Points, in no order, along strands that fork and pass close to each other.
In the rows, zero is written as 128.
Two points are linked if the straight distance between their rows is under 97.4. Some points are linked to none.
z764: 114  101  109  133  150  87  164  143  132  119  117  114  116  121  155  117  120  114  130  96  87  98  148
z424: 120  164  122  144  90  146  63  104  96  97  135  168  95  114  117  152  165  125  146  140  188  171  111
z225: 138  93  178  153  138  166  110  141  159  131  117  89  206  139  125  129  154  97  112  140  183  165  125
z680: 117  120  197  67  132  166  112  100  170  138  123  145  138  83  100  113  122  128  116  100  164  146  132
z969: 169  140  91  81  127  106  144  111  140  135  128  170  61  131  124  139  60  167  141  181  93  102  90
z215: 72  89  186  131  108  92  124  136  137  119  79  46  132  102  94  106  131  115  110  91  105  124  122
z54: 122  101  108  101  159  66  179  127  144  109  95  118  106  121  146  112  80  113  119  142  123  90  143
z612: 156  99  159  111  109  163  130  122  138  182  114  106  129  141  134  105  101  165  98  125  49  99  132
z914: 110  141  145  178  108  99  94  167  71  97  150  22  131  148  128  101  185  92  136  132  110  156  146
z980: 138  115  130  127  120  177  146  113  147  197  135  137  170  143  147  117  104  183  105  107  45  74  128
z42: 62  186  139  110  150  146  154  99  98  127  159  160  127  153  150  98  162  134  131  97  112  131  150
z69: 116  80  205  69  102  155  106  112  167  142  105  100  143  107  104  100  112  145  100  114  129  145  118
z182: 119  131  140  106  121  119  135  138  92  114  162  127  108  141  160  100  141  125  136  149  119  145  127
z609: 118  123  146  54  131  98  122  114  126  116  117  129  62  118  128  106  90  121  139  152  140  147  106
z104: 120  128  104  179  103  111  88  136  81  112  130  101  108  127  144  131  170  120  141  106  120  158  135
z412: 95  161  78  149  156  165  131  109  111  158  154  166  149  134  137  139  160  141  141  85  131  121  136
z772: 128  104  152  111  100  141  101  120  151  113  82  121  89  100  117  112  100  131  117  113  121  137  111
z918: 134  132  79  146  99  133  117  127  110  114  129  167  71  102  131  150  108  144  139  116  119  144  109
z976: 146  149  181  66  176  123  167  106  147  116  141  153  136  150  141  121  114  115  143  183  196  140  145
z650: 150  131  126  135  171  165  165  132  184  153  128  160  198  102  137  144  124  98  116  114  160  104  142
z292: 174  117  182  98  120  142  130  126  128  137  153  119  146  181  142  96  137  137  130  201  129  152  115
z87: 151  133  101  135  121  130  146  134  109  153  174  135  127  173  156  126  126  168  140  143  76  115  127
z900: 119  110  94  167  133  87  124  153  101  99  121  82  117  141  138  113  147  110  134  115  122  144  149
z676: 172  85  78  179  160  123  131  152  167  113  99  144  140  121  106  160  100  97  127  110  175  111  133
z395: 148  88  160  146  147  133  121  146  155  129  116  86  189  135  119  117  129  109  96  137  145  124  129
z554: 85  187  145  56  134  110  143  95  92  103  163  160  108  157  143  117  155  114  146  164  160  154  142
z749: 152  161  120  92  169  111  176  129  133  100  133  161  136  149  149  138  100  101  126  184  178  118  128
z719: 127  101  115  191  133  140  114  157  152  173  131  67  200  109  154  128  135  148  122  73  89  88  129
z385: 177  98  108  141  134  99  115  159  148  94  100  115  116  145  102  158  79  93  132  171  206  130  92
z490: 144  121  101  164  141  141  143  162  132  169  160  92  200  141  168  116  134  151  121  107  88  101  134
z859: 103  175  169  37  176  119  162  85  125  98  161  164  116  141  137  124  128  126  138  175  178  152  144
z658: 173  106  132  159  78  106  113  161  95  133  141  88  104  167  125  125  125  169  145  141  54  126  125
z730: 132  158  86  159  159  135  146  138  86  105  144  151  108  164  159  139  161  80  155  135  186  150  169
z471: 112  131  61  172  139  121  145  149  100  131  163  147  116  148  148  133  140  150  150  80  88  112  159
z806: 150  69  130  168  127  109  123  156  153  124  106  74  175  119  83  130  111  114  106  131  116  115  111
z83: 129  138  106  118  133  145  171  125  127  178  162  156  139  145  155  127  107  173  130  110  61  87  132
z48: 114  80  109  114  133  69  142  134  166  118  69  91  97  92  113  126  77  95  112  121  105  86  126
z961: 186  118  113  71  141  113  131  103  161  153  100  160  89  114  115  141  47  157  124  186  115  90  106
z223: 94  73  186  109  118  122  117  119  157  130  88  86  149  87  96  106  116  119  91  101  127  135  115
z799: 146  125  72  188  143  127  136  155  94  118  158  145  146  153  161  151  150  133  152  105  133  123  144
z428: 130  144  91  159  181  128  166  154  121  111  130  140  152  152  160  129  151  88  154  137  165  137  166
z699: 135  131  120  157  88  133  94  137  105  107  124  139  109  119  132  127  155  119  131  135  158  177  115
z446: 110  87  75  147  126  95  120  147  148  119  70  120  93  79  104  128  87  109  111  87  114  94  139
z866: 77  154  121  118  158  127  149  108  120  125  136  119  127  115  171  94  145  120  130  98  115  129  158
z786: 127  141  135  171  83  90  96  146  56  104  151  52  116  164  150  105  171  126  153  137  72  154  146
z209: 181  95  129  206  100  149  98  162  126  117  140  121  167  152  108  150  142  110  124  149  179  160  126
z521: 120  165  97  118  159  134  172  112  111  121  181  198  135  172  143  149  136  140  141  149  123  100  136
z245: 104  76  177  116  105  101  132  146  133  137  76  56  138  131  102  99  107  125  94  98  64  91  132
z365: 96  107  142  156  141  84  143  159  123  120  115  48  150  148  125  110  154  105  130  114  108  129  136
z158: 156  130  132  142  59  123  94  131  78  121  152  96  91  143  134  111  129  161  139  168  86  145  105
z647: 143  140  174  53  200  124  177  93  163  139  135  162  147  130  132  125  104  130  127  191  154  109  131
z175: 152  135  103  108  105  136  144  117  118  135  128  174  81  130  134  130  92  166  127  139  85  127  105
z9: 102  134  135  59  139  95  137  99  144  121  94  150  72  85  126  120  69  139  124  120  130  117  122
z793: 154  132  159  102  142  155  154  114  132  152  163  147  161  151  140  115  126  138  113  163  125  138  120
z792: 150  105  163  127  66  87  57  150  110  93  114  69  110  138  94  129  125  116  128  183  163  175  81
z891: 83  129  143  102  122  138  140  110  125  142  99  152  97  103  149  116  94  143  114  76  84  95  148
z941: 147  139  103  142  120  170  120  101  161  139  117  200  118  73  102  176  110  135  129  92  145  120  120
z77: 159  99  76  158  183  117  166  153  167  124  106  136  174  118  141  154  122  74  121  122  157  103  161
z109: 181  107  79  201  120  131  111  177  108  118  145  132  144  150  144  155  153  111  142  126  164  131  131
z695: 154  109  172  44  131  112  135  109  162  126  105  119  102  126  111  108  83  131  120  175  161  145  104
z697: 85  130  142  85  125  134  122  98  144  140  77  164  74  70  119  141  82  141  110  90  109  112  128
z269: 187  118  118  185  51  112  73  163  88  104  142  87  91  151  117  133  138  138  146  172  109  155  104
z653: 79  194  124  86  152  124  156  99  104  106  170  160  97  154  153  123  180  131  139  137  133  110  144
z282: 150  92  160  83  100  165  136  106  167  182  98  136  119  112  112  108  93  165  106  129  85  104  118
z166: 147  117  159  180  110  155  104  154  114  132  163  81  198  163  150  103  165  127  122  148  137  161  117
z435: 130  134  86  172  145  161  138  136  140  167  145  178  164  108  140  157  152  126  129  91  129  105  137
z510: 133  83  146  112  146  90  164  143  156  138  108  66  153  137  151  86  106  128  100  145  74  97  134
z800: 139  132  172  87  153  179  149  96  167  173  154  173  177  128  122  125  137  134  113  139  144  108  130
z718: 169  117  134  109  101  115  90  139  120  105  139  122  99  163  124  123  117  127  135  196  178  176  102
z687: 109  86  122  196  97  102  102  162  125  117  87  55  135  105  79  147  149  136  111  72  88  115  137
z442: 113  134  133  112  94  135  124  127  91  139  147  132  111  149  147  104  140  157  128  124  69  129  131
z437: 122  109  84  192  130  149  126  134  147  147  111  145  161  88  130  145  142  133  127  61  116  109  142
z37: 114  105  167  120  125  114  131  143  111  142  128  37  164  144  155  84  141  121  119  109  82  135  134
z989: 144  126  110  177  84  115  106  163  71  120  160  79  134  141  145  130  180  139  145  113  90  151  142
z492: 128  141  106  127  123  167  133  107  164  176  123  196  148  65  110  164  115  132  115  77  107  94  147
z902: 119  164  87  123  193  117  161  122  147  111  112  167  100  101  130  146  101  86  149  137  178  116  160
z597: 97  97  155  140  88  112  108  142  120  123  72  81  103  112  119  115  97  144  103  75  48  105  144
z210: 184  93  104  175  61  118  83  157  110  114  110  95  105  124  116  162  119  140  123  152  124  142  90
z620: 128  170  109  130  134  138  120  136  84  118  169  157  135  167  154  131  171  99  154  160  180  158  138
z778: 94  174  87  112  115  120  115  97  104  115  127  192  55  102  116  144  111  154  130  102  119  122  109
z427: 92  174  108  101  106  117  122  110  93  116  143  181  63  137  126  132  126  135  141  152  126  139  110
z545: 146  116  83  150  145  107  113  144  160  94  83  145  118  104  106  160  87  83  126  141  195  138  107
z25: 117  119  85  136  144  122  125  121  152  103  88  153  96  77  110  141  121  95  126  107  169  141  123
z785: 144  161  82  127  201  98  175  136  143  90  140  184  126  139  149  169  107  99  143  168  191  108  163
z168: 141  185  115  72  160  113  130  90  150  119  133  209  96  110  105  165  75  133  150  158  157  120  103
z233: 82  163  61  174  152  147  137  127  107  142  148  163  116  129  149  132  177  129  141  64  96  116  157
z171: 141  75  162  176  95  117  107  161  143  118  109  45  163  123  49  150  143  127  100  149  121  136  86
z12: 85  134  122  129  124  133  140  132  104  150  107  130  129  128  168  111  117  153  128  59  43  91  160
z356: 132  160  99  107  173  116  148  110  156  122  113  188  95  83  101  170  82  99  140  141  179  123  115
z591: 167  116  151  63  116  157  126  86  173  160  100  165  104  95  90  139  63  161  109  164  96  99  114
z321: 125  160  140  108  129  181  152  95  173  199  154  193  177  98  103  162  121  154  112  102  106  71  128
z659: 98  195  103  111  164  124  165  93  121  131  165  196  112  129  111  157  141  142  133  106  112  90  133
z224: 108  177  141  83  109  134  143  87  101  137  163  186  89  164  138  137  138  159  142  133  102  117  101
z931: 89  203  149  62  123  111  148  76  116  130  152  201  69  131  105  140  124  165  127  125  114  104  118
z65: 126  176  129  134  93  147  98  127  71  122  192  143  137  171  145  121  184  120  132  173  148  162  130
z32: 169  111  98  147  144  111  172  163  107  146  170  114  149  191  167  111  137  173  152  152  79  97  149
z123: 127  152  71  157  125  149  107  123  138  118  112  194  85  83  108  180  115  145  147  100  148  136  99
z885: 79  179  116  130  130  180  93  83  107  133  142  184  134  122  121  145  197  126  152  105  171  161  124
z106: 135  110  159  145  84  111  84  142  102  99  117  66  115  122  99  119  144  128  124  151  117  169  112
z633: 131  133  185  53  123  146  127  95  151  129  137  140  113  138  103  104  108  157  129  160  175  163  118
z845: 164  146  145  111  169  186  168  113  191  172  164  159  207  121  131  154  117  131  124  148  149  93  138
z957: 126  127  144  168  132  168  130  143  121  153  158  99  191  146  171  101  149  143  131  121  113  140  133
z970: 88  137  93  112  171  96  155  118  107  101  113  136  81  110  167  110  131  116  132  98  111  115  163
z353: 143  126  192  77  128  137  124  114  127  132  146  108  141  149  138  107  137  126  137  180  171  181  119
z661: 126  128  132  138  164  181  132  117  168  152  112  156  166  95  122  142  150  105  112  93  170  141  144
z113: 86  141  139  139  134  182  93  104  123  116  129  135  135  113  112  131  191  95  139  106  200  167  132
z594: 175  99  128  148  121  104  144  163  117  152  148  65  133  178  152  101  131  168  135  143  56  110  121
z534: 160  121  142  118  111  107  112  140  120  99  106  138  114  157  110  152  74  100  134  204  211  165  78
z966: 89  109  130  185  100  126  104  142  121  130  84  71  133  103  131  123  142  138  119  66  78  113  139
z186: 104  92  99  155  121  111  107  148  148  86  75  115  97  94  111  132  120  108  119  99  144  142  125
z964: 154  103  148  177  91  142  95  144  136  110  125  89  180  132  112  146  168  91  110  140  188  171  113
z173: 124  127  98  164  206  120  161  159  147  124  121  115  184  133  158  126  142  84  142  102  155  113  168
z457: 120  95  99  199  107  105  112  152  145  105  80  87  118  95  88  162  133  112  128  80  123  113  113
z192: 118  88  115  197  140  138  123  151  153  166  104  84  180  97  122  132  146  117  105  57  115  108  139
z978: 109  135  159  133  127  178  121  120  147  151  129  125  177  104  142  114  166  125  126  88  151  151  140
z111: 102  152  176  100  132  176  124  118  130  138  162  150  167  137  133  109  171  138  129  133  173  163  127
z393: 126  115  165  152  91  112  96  167  100  112  132  35  163  149  105  111  168  118  123  141  119  164  128
z251: 89  149  190  66  166  169  137  90  151  148  156  148  158  112  112  120  146  137  127  111  181  156  140
z263: 116  120  158  120  116  82  134  141  94  111  137  49  129  162  162  70  148  131  130  152  70  135  141
z93: 95  210  117  70  163  101  158  82  145  126  143  212  86  114  88  160  104  143  132  114  93  70  121
z929: 128  138  138  113  105  96  136  137  77  116  155  86  97  176  177  86  140  133  136  168  96  145  150
z126: 149  115  160  81  90  97  84  124  118  96  113  83  103  140  107  102  103  124  142  190  180  170  101
z701: 104  188  137  116  127  169  88  92  108  109  162  187  115  144  111  142  182  107  148  145  192  165  122
z881: 178  71  133  164  82  108  90  148  139  122  89  101  134  112  85  137  116  139  109  122  108  115  92

A fork is a point with three links, a tip a point with one. Leave the first point through the second and follow the links. Name the first fork or tip that comes.
z446, z48 => z976
z111, z251 => z186
z223, z69 => z12
z964, z209 => z166
z719, z192 => z806
z534, z718 => z104
z914, z393 => z545
z918, z175 => z87

Follow the links from the first point to the second, and from the first to the third. Name the last point that the two ways share.
z113, z210, z282 => z87
z961, z534, z885 => z104
z65, z104, z859 => z545
z966, z980, z730 => z545
z251, z37, z701 => z104
z168, z792, z69 => z186
z395, z126, z591 => z87
z428, z54, z69 => z186

Name the points in between on the shortest way along the links from the first point to the second, in order.
z457, z442 => z186, z25, z545, z385, z534, z718, z126, z792, z106, z393, z914, z786, z989, z104, z900, z365, z37, z263, z929, z182
z970, z800 => z764, z54, z48, z446, z186, z457, z687, z966, z597, z245, z215, z223, z69, z680, z251, z111, z978, z661, z650, z845
z918, z701 => z175, z969, z961, z591, z282, z612, z980, z83, z87, z442, z182, z929, z263, z37, z365, z900, z104, z699, z424
z719, z442 => z192, z437, z435, z412, z233, z471, z799, z109, z209, z964, z225, z395, z806, z881, z210, z269, z158, z658, z594, z32, z87
